Points on a hilly landscape, in no order, each with its height.
From any point a ball rolls to the lowest of the 2 points nearest to it. It stops when none of these is lower. Distance is the straight distance between rows; heights are no part of it.
K_901 h=299: [13,9,-6,-7,5,-2,-24,4,13,-9,14,-8,6,-14,-15,4,-6,-15,2,-1,-16]
K_867 h=260: [5,-22,-17,17,16,-16,-6,-9,3,-21,-18,-16,-25,-3,4,-1,22,13,4,13,22]
K_9 h=261: [-23,-6,-5,-4,23,-37,9,8,2,-18,-14,-13,9,8,-5,25,2,26,-19,7,4]
K_435 h=370: [-1,-6,18,-30,-1,44,-5,9,-25,36,14,14,15,-19,3,-9,3,-27,-8,-16,-22]
K_618 h=375: [-8,5,24,-2,-15,11,6,28,22,-8,18,2,74,10,-15,29,-7,-3,-9,-5,-9]
K_151 h=372: [-6,2,-11,-15,-7,-3,8,13,-5,28,12,-6,-43,0,13,-9,5,14,0,-18,-15]
K_951 h=316: [8,15,2,4,-28,-6,-9,13,12,-12,16,10,47,8,-7,8,-20,-32,7,16,-11]
K_44 h=308: [0,18,2,12,-42,1,12,13,15,9,13,-17,2,6,-15,-22,-24,-17,4,-1,-47]
K_633 h=679: [-19,-11,-4,-6,-3,-8,27,19,-31,11,-3,-14,-25,31,43,20,7,22,34,4,-5]
K_720 h=631: [6,-7,-2,1,-2,13,4,-21,-2,23,13,-10,-54,25,2,-5,13,23,10,-7,26]
K_412 h=69: [3,21,-2,-3,6,-27,26,3,11,-4,-9,-5,-19,-1,19,-9,-22,-1,22,27,1]
K_874 h=717: [-11,-8,-6,-2,-19,-48,4,2,-8,-12,-8,2,8,26,29,17,-14,10,19,18,-29]
K_684 h=309: [-26,-4,-7,-15,33,-10,15,20,-12,-19,-25,-13,-1,3,2,14,-31,-4,12,35,17]
K_576 h=592: [19,-21,19,-6,17,45,-25,-53,-36,38,3,-1,-34,22,-13,-29,28,-1,16,-13,12]
K_747 h=202: [10,-3,-19,27,13,-20,-6,-5,15,-13,-7,-12,-16,-19,-6,-6,7,15,-9,-10,6]
K_866 h=214: [-16,20,-12,6,15,-45,-4,11,16,-39,-13,-12,23,3,-19,17,5,7,-30,7,-2]
K_447 h=256: [8,19,-9,25,-5,-42,8,-11,9,-8,-9,0,-23,-11,9,-16,17,26,-11,-19,-5]
K_28 h=456: [-2,-34,6,-22,45,-3,-17,4,-4,-11,-17,-4,27,-22,-7,28,-6,8,7,7,-24]
K_38 h=410: [-3,-20,-2,18,-6,-29,5,8,10,-10,-11,-4,17,-17,15,12,-15,20,-13,-16,-35]
K_468 h=457: [6,-4,9,-29,-15,14,14,-10,-40,43,7,10,-3,29,32,7,-1,-1,21,-5,-14]
K_518 h=537: [19,5,-1,27,11,15,-21,-20,15,-1,15,6,-24,-11,-44,-22,22,-3,-24,-19,40]
K_843 h=552: [16,-40,8,-6,0,29,-26,-32,-1,8,-8,20,-6,-16,-8,1,19,-3,3,1,35]
K_414 h=258: [-16,29,-2,24,-31,0,13,22,10,-8,19,-9,16,-12,-11,-21,-6,-14,-21,-4,-34]
K_487 h=307: [-18,19,-4,10,-2,-33,31,9,7,-3,-8,1,-14,-15,28,-11,6,24,-15,-19,-15]
K_86 h=408: [12,-18,27,-14,0,21,0,-65,-28,9,-25,15,-50,25,-7,-28,41,6,46,25,13]
K_543 h=49: [0,-2,-8,-2,1,0,23,-17,9,3,-26,-6,-34,25,23,3,-15,19,30,20,37]
K_698 h=406: [1,4,4,-9,11,24,-8,-1,9,14,18,15,-21,-35,-12,-24,6,-9,-15,-23,3]
K_916 h=295: [-12,-9,4,-8,-7,10,1,24,-23,8,12,1,12,-13,16,2,12,-12,-6,0,4]
K_10 h=423: [10,-6,9,-31,23,4,6,-20,10,20,-5,4,-11,-12,-5,-7,3,-2,7,10,7]
K_998 h=615: [20,-19,13,6,3,24,-4,-48,-27,33,13,-12,-54,29,-13,-19,20,16,16,-20,20]
K_628 h=515: [-16,-39,-6,-3,20,-3,-5,4,-9,-7,-13,7,13,-10,14,23,4,7,-10,8,28]
K_962 h=516: [19,2,-4,49,2,4,-7,-22,13,-10,4,4,-31,-20,-15,-35,23,8,-23,-18,39]
K_763 h=532: [37,-3,4,0,17,43,-36,-27,-19,13,16,0,4,4,-24,-6,2,-25,16,-11,15]
K_402 h=495: [44,-8,4,-8,7,43,-43,-21,-11,20,13,5,28,-1,-15,0,-18,-22,18,-20,-19]
K_83 h=560: [31,1,20,5,25,41,-35,-42,-36,32,32,5,-14,17,-21,-17,14,-29,9,-25,12]
K_280 h=401: [-2,7,-4,-14,-3,-14,22,4,-5,9,8,14,-42,-1,25,-18,20,13,15,-9,3]
K_571 h=354: [18,13,5,32,-16,11,-2,2,-5,11,32,12,4,-12,-1,-22,-9,-29,-3,-27,12]
K_169 h=310: [14,-32,-8,5,12,-12,-17,-27,-10,-5,-12,-14,-36,4,5,-2,35,23,26,4,8]
K_944 h=426: [-13,-23,17,-34,22,-7,-1,8,9,1,-5,7,26,-26,0,17,-13,7,-4,2,-42]
K_730 h=120: [-5,18,-24,27,-9,-15,20,-4,3,-23,-34,5,-24,21,25,1,-7,15,10,19,44]
K_211 h=438: [-1,3,6,8,5,2,18,-2,-10,5,13,1,-26,-18,10,-21,21,-4,7,-6,30]
K_213 h=433: [-11,19,-3,11,-21,-12,-2,15,27,-16,11,4,44,9,-15,25,14,8,-40,-26,-10]
K_966 h=555: [20,-5,-3,9,10,34,-39,-5,25,-17,19,8,1,-13,-36,-1,15,-7,-8,-11,39]
K_599 h=480: [9,2,2,26,4,14,9,-17,3,-13,-7,8,-35,-12,-11,-34,21,-9,-3,14,52]
K_399 h=403: [7,-9,1,-27,8,48,-8,-12,-45,36,10,10,-17,3,8,-18,5,-26,6,-20,-10]
K_316 h=353: [-1,13,6,-10,-28,2,13,10,-9,14,7,0,-3,12,14,-8,-27,-21,19,10,-35]
K_958 h=660: [-1,-11,-19,2,-13,16,14,0,-21,15,4,-3,-46,37,46,11,17,22,39,-11,12]
K_927 h=153: [-3,34,-8,11,6,-20,23,14,7,-6,-13,-5,0,-5,1,-14,-17,-3,-10,13,23]
K_251 h=345: [8,-1,24,5,-17,18,-9,19,7,5,7,-8,63,10,-2,21,-25,-23,2,3,-17]
K_719 h=335: [-36,34,-7,33,-44,-15,16,18,-4,-33,-17,-19,17,14,0,-8,-16,-10,-18,25,-47]
K_152 h=182: [-10,20,-30,24,-30,-18,-16,19,-10,-20,1,1,3,4,6,-6,1,-2,-31,-9,-14]
K_888 h=402: [-5,-3,4,-47,15,0,2,-9,-5,36,4,-9,-21,-3,-8,5,7,7,-2,-7,-12]
K_911 h=338: [-31,-9,-4,-21,-15,-6,17,23,5,18,5,-14,-6,-3,8,0,5,17,-18,-16,-26]
K_410 h=534: [0,-48,-2,-13,-3,7,-24,-16,-3,10,-13,12,4,-5,7,18,27,11,-13,4,33]
K_941 h=211: [4,24,-13,3,9,4,-4,5,33,-8,-11,-11,3,-2,-22,2,-22,-4,-15,13,32]
K_544 h=447: [17,-5,22,-11,34,-14,25,-19,17,9,-16,-4,2,-16,-9,-4,1,6,16,15,28]
K_411 h=490: [10,-24,1,-2,31,3,-14,4,-8,-8,-9,-4,25,-12,4,19,-3,-7,11,17,12]
K_242 h=363: [21,-38,21,-2,6,-4,1,-47,-15,-3,-20,-5,-37,11,-11,-21,47,20,40,25,16]
K_664 h=392: [-9,-9,5,-26,-3,-5,4,7,-6,12,-3,6,16,-3,13,8,-16,-12,16,10,-40]
K_708 h=337: [-9,1,9,-25,-4,28,7,32,-12,21,17,-3,22,-13,-10,0,4,-12,-26,-16,-6]
K_314 h=339: [38,12,4,-1,27,-3,-24,-5,39,-13,21,3,17,-11,-33,7,7,4,4,-8,-12]
K_889 h=409: [-16,11,26,-19,5,12,-5,29,27,-24,9,9,67,7,-29,46,-20,-5,0,12,-18]
K_321 h=255: [-29,47,-21,26,-37,-29,1,14,-15,-28,-22,-13,15,11,1,-2,-2,5,-49,-1,-29]
K_107 h=432: [8,-3,3,-19,-8,34,1,-19,-51,44,20,13,-36,22,27,-15,-1,-14,23,-19,-21]
K_566 h=257: [-12,-1,-11,-7,18,-7,-2,13,15,-18,-26,-9,15,-8,-11,23,-40,-2,-11,22,17]
K_957 h=429: [19,-13,15,-6,1,16,-17,3,18,6,12,8,38,-11,-10,19,15,4,-9,-25,7]
K_999 h=280: [-42,11,-11,21,-42,-4,19,8,15,-17,-12,-13,8,9,-7,4,-30,-19,-9,41,-57]
K_423 h=384: [10,16,6,1,1,24,-6,1,22,4,29,25,13,-30,-15,-19,3,-17,-14,-19,17]
K_155 h=220: [-17,15,-3,0,-20,-25,10,14,16,-14,-9,-8,12,12,-2,6,-39,-6,-9,29,-27]
K_782 h=459: [34,-20,4,-9,10,31,-40,-5,5,8,-3,12,37,-13,-5,16,-12,-3,7,-10,-11]
K_780 h=312: [1,38,-2,33,-18,-14,9,6,9,-9,16,10,-6,-16,-1,-32,-6,-12,-21,-21,-3]
K_817 h=161: [-30,19,-14,-4,-14,-19,29,21,5,-11,-10,-10,-14,12,16,-6,-49,0,10,25,-19]
K_31 h=259: [-3,4,-23,6,12,-23,-26,15,14,-26,7,-8,5,-15,-18,5,11,0,-13,7,-6]
K_237 h=407: [12,12,11,13,-3,8,-8,11,36,-12,13,15,54,3,-21,25,0,10,-19,-29,11]
K_501 h=272: [8,15,-7,20,-19,-27,7,7,14,-19,-12,11,30,-3,12,1,-28,-14,-2,15,-11]
K_791 h=445: [-4,9,14,-35,18,13,-12,21,9,-14,9,2,51,2,-29,30,0,-24,4,17,-19]
K_922 h=698: [-24,-9,-4,-9,10,-32,29,2,-17,-10,-11,-1,-8,19,43,19,-5,18,27,13,-12]
K_714 h=296: [-38,-3,-3,-14,3,-16,21,25,7,-1,-6,-18,10,10,-2,15,-9,22,-28,1,-5]
K_970 h=239: [-21,0,-14,14,-13,-19,5,27,-19,-16,6,2,0,-6,14,0,10,-2,-19,2,-4]
K_551 h=198: [-15,27,-18,29,6,-27,14,19,-13,-36,-24,-2,-5,3,21,-2,-5,2,2,19,25]
K_231 h=361: [5,-8,10,1,7,-32,23,7,11,8,-5,5,12,-10,12,-3,4,8,-6,-5,-4]
K_625 h=644: [-1,-14,1,-16,-2,27,18,-19,-15,24,-5,-1,-59,32,25,-2,18,31,37,-9,18]
K_457 h=572: [18,-18,-7,8,-3,13,-29,-6,18,-9,-10,21,11,-18,-8,1,-2,-9,-9,-1,39]

Call two points neighbours if one is among the 2 nearest of the other. Go from one point of each pair to the other, from neighbour to neighbour, staying as low as possible. Name the highest point that can't be avoided.
K_866 and K_237 -> K_957
K_412 and K_414 -> K_211
K_543 and K_152 -> K_719

Where does a ball stop that starts at each point below?
K_922 -> K_237
K_966 -> K_866
K_576 -> K_237
K_10 -> K_866
K_468 -> K_152
K_107 -> K_152
K_889 -> K_412
K_843 -> K_414
